Each row is a point on a tangle of strands that fork and nearly touch. The rows are in no order.
In the rows, zero is written as 128.
Points whose rows are less than 87.3 apart are linked; no others are. Some points are linked to none.
suviv: [149 104 166 174 122  58 157 163 132 103 123 166 124 118  53 118 135 176
 108 119]
Ziz: [134 118 136 112  98  62 131  98 123 103 142 148 121 145 112 148 179 125
 124  76]
seluk: [152 139 159 115 157  79  93 169 153 155 152 156 168 101 177 156 119 113
 141 165]
ged: [136 122 186 159 117 111 118 149 148 105 127 109 109 115  76 113 153 159
 113  92]
Deze: [121 137 140 120 152 209  80 151 107 151 124  97  94  94 129 123 125 144
 145 128]
Mubi: [133  91  90  96 129  84 188  90 146 141 150 138 135 140 144 102 142  99
 130 157]
Gese: [149 103  76 143 165 161 131 153 124 110 137 141 108 127 177 157  82 114
 158 134]
kunek: [129 100  89 130 133 131 177 122 159  90 126 128 118 138 117 102  96 126
 110 125]
Nibig: [123 139 185 150 110  32 145 171 163 162 141 130 161  95  90 110 177 117
 102 156]
difiv: [154  92 157 125 106  60 151 113 163 102 142 142 125 103 115 116 155 119
 129 114]
Kuf: [105 103 150 122  76 102 185 109 164 124 140  71 121 124  74  88 151 114
 103 113]
vuze: [116 140 147 111  97 203 101  58 102 165 136  73 110 156 177 130 144 103
 139 147]
sel: [130 138 147 103  93 121 108  67 138  68 123 149 124 156 152 122 133 123
 108  96]
veku: [124 169 114 141 183 189 100 171 145 129  88 154 160  73 134 105  83 128
 146 134]
podas: [132  70 108 106 123 121 167 113 141 152 115 125 164 107  99  69 142 104
 152 132]
nen: [124 178 126 138 102 175  75  96 107  77  77 126 130 125 165 202  88 117
 143  73]
tet: [125 150  91 161 156 117 154 167 146 112 119 148 156 126 109 153 116 133
 124  87]
Gor: [131 153 180 106 141 180  64 129 121 153 121 101 112  87 142 137 133 146
 138 133]
kuper: [127 121  89 127 158 166 160 132 171 129 117 130 169  79 142 109 111  92
 155 116]
Tes: [154 136 142 137  88 195 121  46 113 170 145 105 144 135 218 166 128  81
 180 143]
vuf: [103 192 130 106 136 149 106 113 126 119 121 112  95 147 131 171 125 157
  81 122]
mora: [132 134 148  81 145 115 114 149 147 177 168 142 155  56 135 109 150 115
 143 167]
Kataz: [127 144  96 144 178 137 109 197 130 147  96 160 199 131 135 118  92 120
 145 141]
deg: [131 134 174 124 139 106  99 174 127 158 146 147 149  75  82 110 165 149
 138 125]
Pogel: [121  91 165 132  89 103 190 129 182 140 157  60 120  99  96  97 134 100
 108 139]
Gaz: [105 131  52 120 124 186 125 107  94 114  77 135 143 154 134 122 127  91
 150 100]
tenu: [119 109  88 120 138 110 145 144 110 132 142 128 101 145  92 129 149 147
 123 109]
ruga: [132  79 139 104 109 107 176  93 165 154 127 107 144 107 110  54 145  99
 129 167]
pobob: [122 108 178 126  99  77 157 130 180 143 153  73 110 115 119  91 158 103
  96 169]
ref: [126 156 137 155 153 126  83 189  94 158 100 134 176 162 127 158 123 138
 136 117]
punif: [127  89  78  98 129 122 160  98 106 140 163 133  87 124 118 134 157 129
 146 118]
Teru: [137 108  68 148 164 178 133 153 113  94 113 139  86 122 138 127  87 129
 150 122]
zuro: [130  83 144 130  76  13 204 151 161 149 164 101 100  99  92 117 145  98
 105 164]
lodu: [ 98 131 120 125  96 110 164 114 156  77 146 100 126 192 133 105 115 122
  71 125]
Fudu: [113 153  97 130  95 206 104  78  96  74 107 125  97 120 146 162 121 106
 148  57]
Golum: [137  75 120 155  97  58 175 158 129 114 139 112 131 147  68 135 141 131
 132  83]
rivib: [103 186  98 163 180 152 135 191 123 154 109 179 188  98  80 124 114 153
 126 123]
dig: [143  80 177 152  86  25 173 172 167 139 145 106 132 100  91 110 136 105
 115 160]
Rezug: [103 165 111 106 116 185  72 120  73 172  84  94 142 110 134 183 137 124
 156 104]
Rufum: [128  83 108 164 128 152 139 168 113 115  92 112 122 140  65  68 112 147
 141 105]
Zesis: [130 151 125 122 158 116 108 161 117 144 139 145 131 110 125 174 133 147
 135 114]
lorom: [117 158 154 102 126 128  75 131 108 183 105 101 178 134 145 146 160 106
 149 113]
Mel: [126 178 138 122 166 170 101 133 160 129  90 133 160  97 154 129  99 125
 119 136]
bub: [115  99 119 101  89 121 136  77 106 122 139 107 104 158 105 103 183 119
 128  92]
dusu: [123 115 139 120 144 156 132 126 157 136 123  98 121 136 137  79 124 125
 110 170]
lorez: [121 155 139 101 144  96 106 152 109 166 169 118  99 110 135 190 161 145
 127 124]
vafed: [133 142 155 168 164 123 150 199 140 125 146 163 119  67  62 114 107 191
 109 134]
Mevim: [119  85 135 134 125 152 151 140 147 141 127  73 121 148 111  66 124 124
 120 153]
fek: [148  71 147 175 118 123 142 172 145 105 130  97 134 124 100 108 109 126
 151  89]
Zami: [122 150 113  85 108 134  98  79  78 160 136 100  86 131 186 219 107 147
 132 159]
bas: [138 119 147 126 104  64 150 104 155  90 119 155 136 133  85 113 155 140
 106  97]
ridiv: [145  72 128 115 113 142 160  78 120 167 163 113 114 128 147  79 162 100
 160 159]
tifib: [132 143 130 124 123 115 122  91 154  63  90 171 146 153 133 108 112 131
 108  98]
muz: [131 145 138  83 123 126  59 104  75 163  89 126 126 138 150 165 117 154
 137 159]
zuvug: [128 155  99 109 162 103 138 128 147 121 120 156 135 156 156 154 107 133
  98 149]
Komeg: [ 95 196 133 119 121 124 122 109 131 104 127 127 105 164 108 155 149 162
  64 103]
betod: [139 133  86 118 166 174  94 148  93 127  93 173 122  84 123 131 100 142
 167 122]
kuli: [138 126 130 122 141  30 147 157 144 135 158 151 122 141 139 148 145 130
 106 162]
Goso: [144 113 152 186 133  45 181 182 122 131 135 185 159 102  45 131 131 171
 116 121]
beva: [110 131 120  85 121 121 117  92 102 161 148  99  90 173 150 138 159 124
 114 151]
lipug: [145  66 127 123 122  96 157 151 140 142 113 146 177  89  78  71 127 122
 161 127]
bos: [121 110  83 111 137 195 135 110 106 148 139 113  99 102 128 123 144 118
 157 114]
semud: [150  82 195 158  80  43 152 152 160 116 110 118 146 117  68  88 140 124
 117 132]
diz: [117 144  82 143 177 180 141 175 152 132 101 140 173  81 123  98  94 108
 152 125]
riteb: [145  98 138 124 137 100  99 146 114 139 105 148 157 151 115  98 145 133
 148 126]
rusa: [100 176  92 125 178 154 131 200 137 168 143 152 177  78 110 144 113 135
 131 132]
nepez: [105 122 137 156  86  94 180 139 171  76 131  95 150 187 104 103 107 119
  75 110]
porit: [125 130 142 128 126  41 150 152 126 142 164 145  84 119  79 141 177 162
  92 145]
vam: [132 109 129 122 158  82 121 203 116 168 154 144 138 137 114 105 128 150
 123 187]
gidu: [112 129 175 129 108  86 137 127 170 125 152  78 104 160 137 101 153 115
  78 165]
vel: [102 147 113 123 155 198 103 166 101 157 124  98 106 100  95 126 143 147
 137 107]
Siz: [113 152 159 121  82 130 113  88 134  45 130 141 104 156 115 121 136 151
  78  73]
famo: [145 105 109 132 140  99 160 128 141 102  93 181 140  93  62  85 116 157
 134 106]
Luto: [146 153 183 107 157 109  82 140 145 134 120 160 114  94 132 118 132 163
 104 176]
Pipat: [132 144 120 131 109 197  99  88 105 115 134  93  94 136 202 196  88 116
 139 131]
mak: [145  95 157 146  78 166 141  68 149  67 172 117 110 174 198  97 107 100
 120 138]
zulif: [120 133 157 124 107 103 169 104 209  79 137 116 133 132 141  98 112 113
  71 148]
Turet: [102 132 111 133  93 181 139  90 146  40 126 127 126 171 167  89  84 105
  96 106]
faser: [132 133 141  90 106 169  71  64  79 152  98 110  99 142 168 149 119 138
 138 157]
bufo: [148 107 101 117 111 171  99  71  94 103  97 152 120 126 156 142 126 109
 177  94]
gep: [142 120 168  98 115 151  69  96  93 172 125 108 132 112 161 138 151 115
 172 132]
gat: [137 104  98 120 153 174  95 131  98 125  85 155 127 116 116  90 116 132
 166 124]
rin: [118 131  94 116 156 133 186 143 178 144 143 117 165  78 120 124 125 102
 132 125]
birug: [120 166 116 131 154 102 143 130 155 103 108 164 135 163 121 128 113 158
  77 143]
koli: [124 127  85 101 133 139 184  80 153 117 173 126  99 115 155 156 139 109
 121 116]
laza: [106 164 127 159 123 123 121 146 126  76 114 129 121 211 123 133 107 155
  71 111]
pibob: [124 114 138 148 116 168  97 129 113 107 101 101 121 146 107 102 144 124
 149  79]
dipas: [147  83 129 153 133 100 140 152 139  87 114 137 107 166 100  88  96 161
 112 141]
bek: [138 128 192 131 101 111 101 102 167 110 130  95 156 154 173 114 148  85
 123 116]
nedir: [108 163  92 115 125 162  88 137  81 166 101  99 158 128 157 206 118 109
 157 110]
ran: [131 184 172 108 125 107  90  96 159 110 122 122 136 146 190 185 110 122
  94 142]
soge: [126 133 142  99  94 102 115  75 117 113 156 123 100 139 145 169 170 117
 129  80]
Zafet: [121 180 163  87 117  78  99  84 145 142 130 121 129 146 191 178 137 107
  97 164]
ponil: [139 123 133 141 124 196 133  85 156 103 147 107 116 145 202 123  95  94
 133 148]
Zazu: [142  90 134 169 135 119 136 195 134 129 146 108 149  98  97 129 123 126
 165  81]
tup: [150 102 141 127 135  79 160 139 164 113 110 176 138  70  64  90 125 155
 124 135]
vume: [127  97 125 118 108  39 196 137 159 139 156 117 101 114  91 113 141 127
  97 162]
vete: [148  65 126 129 108  78 152 113 136 106 160 121 105 177 159 106 127 108
 131 152]
saset: [131 100 133 111 111 101 128  94 125 138 161 104 108 170 166 126 154 101
 133 143]
dadeb: [109 136  97 153 101 197 104 108 112  63  70 126 141 165 135  87 108  90
 144  79]
Vab: [132 123 102 151 127 205 143 103 138  61 158 113  66 131 171 139  85 122
 124 109]
gita: [124 111 144 165  98  58 164 147 157  96 129 117 157 188 103 114 122 125
  91 119]
zamid: [133  90  78 113 127 112 187  95 163 103 132 140 144 145 144 100 111 100
 125 139]
gosu: [127 137 128  81 141 139 128  84 136 189 141 117 153 124 193 123 137  88
 144 185]
rotaf: [135 137 201 168 117  92 139 160 150 123 127 132 133  77  48 115 161 167
 107 101]
pizan: [150  69 123 142 114  94 186 144 168 109 100 132 175 100  86  86  90 111
 147 118]
suda: [121 116  94 134 124 155 121 128 110 144 125  94 162 165 165 147 137  74
 164  97]
noson: [147 107  77 147 146 196 139 124 118 134 142 121 127 123 203 163  89  85
 175 139]
futiv: [119  75 101 139 112 149 166 139 126 120 126  93 110 123  74  89 133 128
 144  97]
kenu: [117 139 142  77 147 141 115 126 130 188 158 109 125  84 136 115 161 124
 133 161]
fogi: [134 150 154 127 141  48 109 161  97 160 149 187 142 111  93 161 178 158
 126 129]
gupi: [140 142 155 100 113 149 130  51 145 170 156 110 121 140 215 133 134  88
 139 193]
Musa: [110 140 151  89  92  81 125  58 117 179 160  99 114 172 189 124 180  77
 133 163]
Lok: [ 99 142 104 111 136 165 131 114 130 150 142  74 120 187 175 125 120 104
 102 162]
rulan: [128 125  85 152 153 100 164 158 124 121  95 191 174 106  63 108 119 152
 140  97]
zovav: [152 133 154 117 151 102 111 139 165 138 152 129 151 115 193 161 114 101
 136 148]
mun: [138 174 148 122 135 126  87 111 136 109 106 140 134 125 167 189 106 134
 118 111]
Vokil: [119 162 131 163 129 145 134 116 143  61  74 159 121 131  68  75 105 165
  99  85]
zolef: [127 112 118 136 111 223 108  90  92 141 126  86 109 168 171 114 127 102
 154 140]
buf: [112  97  75 130 120 195 156 108 109 108 129 105  90 130 102  99 135 122
 140 102]
Memi: [131 141 133  87  86 152 100  44  72 198 125  97 127 116 196 187 127 116
 170 168]
Rek: [158  97 166 106 131  54 111 144 138 144 165 165 128  75 135 122 163 122
 150 155]
misal: [137 104  95 120 111 206 149  58 100 122 161 124  69 146 157 116 133 125
 145 146]
fopul: [120 135 157 114 124  83 124 136 138 154 150 104 119 128 117 128 178 124
 117 125]
tefev: [116 133  83 131 125 185 101 134  84 149 104  93 150 143 170 180 122  83
 172 108]
kipe: [133 127 116 179 167 133 125 189 116 108 112 148 104 144  88 117  95 180
 118 122]
bulu: [126 129  71 161 152 175 102 163  85  82  82 140  93 162 131 134  83 136
 146 115]
bof: [127 150 180 113 121 125  88 106 149 151 117  96 169 139 169 129 152  92
 133 125]
Dufu: [126 138 132  87  92 116  95  61  75 177 136  98 112 148 191 197 129 119
 151 156]
sivag: [120 163  76 104 157 166 113 124 123 140  84 148 164 121 170 161  91 104
 140 141]
nafi: [126  86 163 127 125 110 117 156 140 159 122  90 151 148 109  62 149 119
 128 163]
Duru: [125 168 136 188 173 143 148 200 130 121 137 167 133  65  62 131 102 183
 124 100]
Nedif: [121 151 166 160 100 119 124 119 153  52 116 131 121 156 106 122 122 149
  94  69]
Vezi: [143  66 125 140 140 119 134 181 116 136 123 121 122 121  79  83 122 152
 145 137]
kino: [140  86 147 156 140  75 139 203 120 144 137 144 135 135  76  91 126 167
 122 157]
difo: [130 112 148 127 144 123  95 154 124 155  93 123 168 157 115  74 138 131
 131 152]
zar: [129 148  94 110 144 141 118 102 139 118  91 153 168 140 165 142 110 100
 138 115]
ris: [153 118 158 114 147  77  97 159 132 148 143 164 152 100 142 132 140 131
 146 154]
Fulud: [ 99 138 108 129 118 187 111 115 124 110 115  82 126 200 162 105 107 107
 103 137]
vufu: [120 137  92 178 144 154  97 170  81  93  79 146 115 181 105 129 102 148
 133  94]
dat: [146 120 124 150 152  91 118 164 122 128  97 186 178 128  97 115 124 144
 145 110]
furi: [119 156 132 102  97 183  73  59  95 122  72 109 130 160 182 149  94 121
 130 151]
Buzo: [138  95 117 152 131 181 151 125 148  76 153 101  64 129 146 107  90 134
 123 125]
Dad: [124 131 100 115 168 135  91 177  91 162 122 142 118 149 131 148 107 161
 127 164]
Neda: [119 120  91 153 124 155 171 125 165  84 140 106 133 122 141 140 109  92
 135  75]
Zov: [127 131 177 121 134 147 101 157 140 154 132 112 142  65  84  97 166 141
 143 109]
Volu: [146  95 127 172 112 101 187 148 173  79 103 130 153 105  80 104  77 125
 136  87]
Zor: [128 105  85 138 108 211 179  68 132  93 152 121  87 136 153  94 113 107
 130 131]
Pezin: [115 123 104 136 155 104 171 169 153 140 120 125 146 149  99  98 111 144
  97 157]
gasar: [127 141 157 142 131 107 109 145 135  99 136 113 100 185 133 138 127 155
  85 136]
zusak: [146  87 150 115  93  35 168 106 160 131 162 128 114  91 126 122 173  93
 132 135]
rit: [126  72 104 102  97 107 165  80 109 126 161 116  85 140  99 100 169 129
 133 118]
milon: [ 98 158 105 175 168 116 162 201 109 168 128 175 196 120  58 121 131 164
 115 131]
reg: [114 159 168 102 142 165  95 128 133 153 126 103 107  85 100 120 163 154
 116 117]
zazus: [138  92 157 111  86  70 159  79 141 155 177 111  95 105 143  97 195  83
 141 153]
Pupu: [119 157 126 152 160 112 143 181 136 139 136 139 156 116  97 153 140 149
 116 101]
rebi: [141 104 116 142 153 119 132 201 128 147 162 128 155  96 119 144 125 126
 161 109]
neruk: [128 139 103 139 111 174 149  88 151  41 151 134  93 131 174 148  85 110
 118  85]
zetum: [110 172 160 119 123  82 135 129 153 130 154 113 108 124 110 150 176 139
  84 119]
relis: [129  73 122 107 104  67 181 116 141 124 130 123 103 140  82  77 136 137
 104 164]
velon: [123 125 140 153 141  76 156 191 115 143 169 127 100 118  62 148 155 177
 106 121]
rumuk: [122  93 103 108 124 120 185 104 152 104 124 124  95 131  85  78 114 150
  92 153]
gim: [105 157  34 133 151 180 148 129 116  91  77 151 134 138 130 133 104  99
 136 101]
gab: [148  80 148 163 109  62 168 156 138  92 113 145 111 144  58  99 105 167
 104 133]
gakil: [163  85 116 115 143 146  79 143  72 138 133 162 114  96 146 152 114 137
 193 121]
zolel: [130 115 118 164 113 121 193 135 187  73 126 113 141 105 106 129  90 111
 121  74]
fim: [118 180 126 122 112 189  89  90 118  94  93 118 115 103 145 173 119 120
 137  69]
nug: [107 139 103 165 162 108 180 188 136 152 116 143 165 137  57 102 117 165
  95 147]
sipu: [100 193 122  92 144 132  97 141  87 186 127 127 134 106 105 185 155 160
 116 118]
Zabag: [127 126  99 130  86 189 107  64  95  89 107 132 130 135 161 155 131  84
 171  60]
Zeru: [121 205 162 126 130 111  74 116 111 124  89 144 142 151 146 205 109 165
  95 125]
suza: [145  77 112 125 110 185 150  77  99 159 162 113  80 139 144  92 156 122
 162 151]
nim: [132 146 128  97 150 124 114 116 139 169 141 122 159 119 194 159 118  95
 141 160]
fas: [146 125 140 134 104 162 137  66 165  51 154 137 105 118 186 142 105 107
 134  92]
zuv: [146 127  92 144 174 141 119 177 119 109 118 183 121  82 110 132  95 154
 157 110]
koza: [114 136 150  93  89 142 116  49 105 172 144  83 121 172 175 113 176  88
 133 151]
bapez: [113 170 134 159 142 105 145 131 144  96  96 160 152 162  84 112 125 163
  81 112]
Kuros: [104 157 129  81 122 119  96 102  88 159 138 101  79 154 125 159 165 153
 105 134]
Fov: [153 139 175 112 146  89  87 130 138 119 131 153  91 126 152 143 130 155
 103 176]
linob: [162 129 105 151 102 225 136  61 101 169 142 122 130 123 216 170 110  87
 192 165]
runo: [137 152 135 145 164 143  98 159 117 110 105 145  96 149 117 130 101 177
 108 139]
Vod: [114 150  97 122 155 198 135 131 146 148 141  90 126 108 167 156 118 100
 134 128]
maroz: [137 117 183 172 135  58 143 210 135 147 147 162 140 103  66 102 133 171
  96 188]
pof: [101 142 107 151  90 190 120 104 124  36  96 122 131 175 146  74  90 102
 115  83]
nete: [135 103 152 119 121 171  79 111 102 146 104 104 133 136 134  97 152 114
 165 114]
Sof: [139 122 135  89 112 129  98  71 105 100 137 138  71 172 167 140 119 145
 110 158]
tudib: [106 120  75 131 122 209 146  96 128 129 100 106 154 138 136  92 135  76
 155 112]
vepeb: [133 154 182 161 149  80 138 189 155 146 151 188 191  59  72 119 136 153
 117 143]
nivot: [148 131 152 102 140 115  89 105 119 111 132 140  77 151 169 155 112 154
 106 166]
Tiv: [116 138  99 123 163 132 140 209 131 166 177 151 171  61  93 140 124 132
 154 119]
Nulaz: [157 103  94 165 119 227 149  86 114 141 148 127 119 138 199 132 109  83
 184 150]
Livon: [114 139 151 188 132  96 184 176 138 138 108 138 161 133  39 100 125 172
  89 129]
zon: [120 117 127 130  87 178 137  76 130  63 154 120 106 186 188  99  95 112
 102 131]
Kelis: [134 138 149 114 132 162 130  86 163 137 154 100 119 140 203 133 118  96
 116 169]
mirus: [114 135  88 108 145 120 182 120 166 133 155 119 127  99 121 138 140 115
 115 114]
gupo: [127 142 197 163 117  65 139 170 146 150 131 140 156  94  60 108 174 150
  98 137]
Lavur: [161  92 157  98 131 113  97 110 110 140 155 150  83  93 140 130 152 144
 155 140]
Mevu: [135 171 136 147 175 120 103 167 144 133  91 166 186 141 144 131  94 139
 117 149]
gufot: [133 123 114 120 106 148 108  83 117 133 123 108 166 166 192 157 129  74
 160 109]
desa: [125 146 103  95  78 189 130  22  87 123 155 124  77 151 201 184 108 127
 128 156]
Napus: [123 128 154 123 130  60 139 165 154 162 159 113 150 107 115 124 167 111
 123 140]
Fadem: [144 134 170 142 144  78 104 178 111 142 147 179 141  89  84 140 160 166
 133 121]
Miga: [116 151 144  90 127  77  95 157  90 192 166 134 135  96 118 174 181 129
 154 119]
duko: [151 131 195 140 125  62 100 135 161 113 115 150 144 128 123 112 154 134
 104 141]
bedif: [163  77 146  95 126  78 128 117 121 152 180 157  98  66 136 125 166 119
 169 149]
fiz: [129  94 139 112 128 136 174 120 176 136 111 112 139  87  86  52 117 127
 113 164]
nebi: [135  93 151 107  96 108 156  65 123 173 179 105  89 132 155  82 187  93
 147 180]
senu: [108 164 138  67 113  72 117  66 121 178 141 120 121 155 191 153 158  94
 119 179]
rak: [126 131 119  96 119 126 113  98  97 151 146 114 110 115 138 180 168 117
 154  81]
buta: [111 189  61 153 153 168 121 137 122  81  58 168 148 141 135 146  84 107
 129  98]
Lizo: [122 156 135  86 126 133  67 132  79 184 114 118 143 105 151 185 119 142
 151 151]
pevap: [ 98 169 115  87 125 156  93 100  92 137 113 102  81 166 142 167 126 158
  91 141]
vol: [107 164  89 136 130 141 135 118 112  71 109 157  97 157  91 132 121 167
  93  83]
zam: [122 156 121  97 117 167  69  76  98 132  49 132 164 156 160 132 109 115
 136 138]
luzop: [ 98 177  60  98 158 168 138 115 134 136 107 128 134 140 164 162 101 115
 109 142]
Dasel: [115 160 153 178 133 106 169 143 158 104  96 145 156 131  54 101 124 168
  82 112]
Nodi: [145 121 145 128  93 151 124  55 126 153 155 105 155 152 212 147 145  66
 170 131]
sufaz: [154 124 165 145 148  79 145 169 174 118 116 181 177  71  88  95 118 144
 124 142]
nosit: [118 152 139 108 125 155  70 108 103 158  71 112 176 156 154 133 130 107
 142 127]
gef: [124 151 159 108 158 146 110 131 163 136 125 119 112 111 132 103 130 146
  93 170]
kos: [127 139  90 126 132 151 130  90 148  71  76 167 155 143 148 100  96 103
 131 104]
pob: [ 97 159 131 144 148 164 105 176  99 167 109 122 141 116  64 114 160 165
 125  99]
Ror: [129 101  93 144 143 167 110 160  95 118  86 146 120 118  81  85 124 147
 161 104]
loteg: [143  58 116 143 113  96 160 138 137  98 137 116 111 183 126  90 101 123
 122 148]
vit: [133 174 151 129 140  82  91 129 105 127 103 168 137 167 125 172 135 168
  99 133]
dak: [109 103 145 119  74 105 147 100 130 107 135  93 121 160  80  90 171 124
 110  92]
gade: [152  62 171 167  98  84 157 171 156 109 150  85 113 115  93 115 116 126
 136 115]
Fudi: [120 202 105 139 123 149  85 112 104  98  61 147 153 121 146 212  88 128
 138  78]
Botis: [104 182 161 146 130 118 133 134 135 122 131 120 110 129  74 142 171 173
  75  96]
diba: [127 141 159  88 142 113  78 181 131 181 166 166 185  56 115 110 139 127
 162 163]
Fur: [148 121 147 117 147 126  95 138 118 130 137 139  96 102 132 144 136 154
 142 122]
lod: [144  82 135 139 121 151 170 113 164 102 178  94  74 119 146 109 112 122
 124 146]
paka: [109 138 106 141 115 129 131 132 140  75 122 121 140 201 149 125 104 120
  96 110]
piva: [127  99 141 166 108  45 180 181 130 132 159 107 118 137  64 145 151 146
 113 102]
romu: [111 149  83 130 145 179 154 126 148 119 139  99 128 103 144 158 129  96
 137  82]
Mazo: [129 155 115 114 155 152  81 141  89 132  98 138  87 141 143 170  90 174
 115 155]
gumaf: [108 203  81 154 135 163 100 138  90  97  59 158 144 145 125 187  99 127
 132  78]
fuv: [160 112 140 148 112 179 151  65 174  89 170 125 113 119 202 135 109  90
 145 125]
Zimi: [138 113 172 173  95  49 174 154 165 109 111 130 175 136  70 112 128 130
 105 114]
soni: [132 125  91  99 168  99 142 142 137 148 142 147 132 137 152 142 116 126
 123 166]
sezom: [135 133 107 123 100 215 143  50 109 105 167 127  57 139 187 154 110 125
 130 141]
papu: [108 167 119  80 143 103  86 163  73 204 144 146 163 104 113 173 157 147
 146 136]
Bak: [122 136 116 157 150 145  79 180  89 135  88 128 144 189 123 126 111 144
 132 126]
rolir: [127 147 118  79 117 151  90  90  80 196 115 114 150  92 180 185 116 118
 170 158]
Baro: [104 184 130 124 149 160  82 166  81 176 101 131 147 120  85 152 146 164
 125 111]
sapul: [124  99 125 118 144 109 169 164 157 152 123 125 142 104  75  68 114 144
 108 177]
musur: [130 191 126 152 172 147 116 140 163 100  84 158 157 117 147 140  88 134
 111 115]
bef: [146 136 129 177 156  57 161 175 137 116 133 194 163 114  94 158 122 159
 121 112]
matar: [123 127 162 142 133 123 125 157 156 118 161  73  93 162 145 126 128 133
  91 147]
Rap: [111 124  95 133 128 236 121 103 110 144 104  86 129 142 152  98 129  88
 151 135]
Sezus: [132 171 143 129 149  61 115 136 108 138 125 192 128 140 102 168 158 172
  97 134]
guso: [130 136 139 110 110 194  71  88  88 160 104  97 132 100 158 164 137 109
 173 110]
Daso: [112 141 114  77 144 170 102 141  96 195 157 113 129  75 132 142 149 126
 161 135]
teguk: [ 99 148 114 148 113 214  91 119 113  93  80  89 132 176 145 104 109  95
 128 105]
git: [134 160  87 172 174 132 135 179 119 104 103 185 149 107 104 152  96 150
 144  89]
Zad: [137 115 126  93  80 160 115  28  81 115 152 140  72 172 185 145 125 138
 124 154]
Laf: [129 127 128 197 149 128 162 184 128 101  99 151 119 126  47  87  80 188
 106 121]
Pura: [154  99 129 101 136 121  68 153  74 172 139 151 150 104 160 166 114 127
 192 138]
nisuk: [158  91  98 112 129 168  91  95  77 130 111 163 116  95 151 150 124 117
 196 105]
gafo: [160  57 167 150 116  71 147 177 145 128 172 106 101 100 112 112 129 127
 144 148]
Rafo: [151  67 144 136 120 103 169 134 154 110 181 103  72 102 131 123 125 129
 131 143]
pofe: [131 136 175 178 157  92 134 209 117 147 156 181 139  89  55 108 124 193
 106 166]
surif: [145 112 134 107 139  43 111 140 108 143 150 152  99 162 149 146 144 138
 121 169]
Mazoz: [119 123  98 109 170 114 108 200  98 174 152 158 148 125 119 128 117 152
 145 167]
rir: [125 121  91 103 135 171 116 118  89 169 146 116 118 102 142 160 149 112
 169 112]
rovud: [128 121 171 155 104 148 105 126 143  81 128  91 110 141 112 114 139 135
 120  72]
kuzev: [123  95  97  94 146  98 155 130 127 172 152 128 129 128 134 102 146 113
 139 168]
Far: [131  78 101 133 121  72 152 159 100 141 143 125 129 147  82 126 157 134
 146  94]
pil: [101 163  94 112 160 173 135 136 141 147 131  98 116 141 149 145 117 123
 101 142]
Des: [126 118 101 109 113 167 180  50 156 108 163 129 104 117 158 116 137 105
 122 124]
Zuzi: [149 133 144 161 145  30 153 168 145 119 148 179 144 136 110 159 135 148
 105 134]
nidu: [141  99 176 140  91 137 122  84 158  88 150 101 129 168 178  93 127  94
 121 133]

A fork is a point with three links. Follow the links from the first point to the second and name the forks in between, in order.
Turet; rovud | pil
zazus; kuper | misal
tefev; Neda | rovud pil
Luto; Daso | misal rir
vafed; ris | kino Rufum Zesis
kenu; nivot | rir misal
sipu; gosu | Zesis

A fork is a point with three links, a tip a point with one. Leave the first point through the second and follow the links. Name the first fork or tip that comes.
Botis; Komeg | surif
neruk; fas | Zesis
Zafet; senu | Pura
fek; Zazu | nug
lorom; nosit | Zami
Tes; Nodi | rovud
mak; zon | pil
nafi; Mevim | misal
nete; gep | ref

Name the points in between on the shortest way along the links from the first point to the second, in order.
Lavur; Kelis | bedif Rek ris seluk zovav nim gosu gupi
fuv; sapul | fas neruk Vab Buzo lod Rafo gafo gade fek Zazu rebi Tiv rusa rivib milon nug Pezin
rak; gef | soge Ziz bas difiv zusak zazus nebi ridiv suza misal sezom desa Zad Sof nivot Fov Luto
linob; Lok | Tes Nodi gufot suda tefev nedir Rezug guso gep nete pibob rovud Nedif Siz sel tifib kos zar sivag luzop pil
gumaf; Pura | Fudi nen fim Fudu Zabag bufo nisuk gakil
kuper; ridiv | rin mirus koli Des Zor misal suza
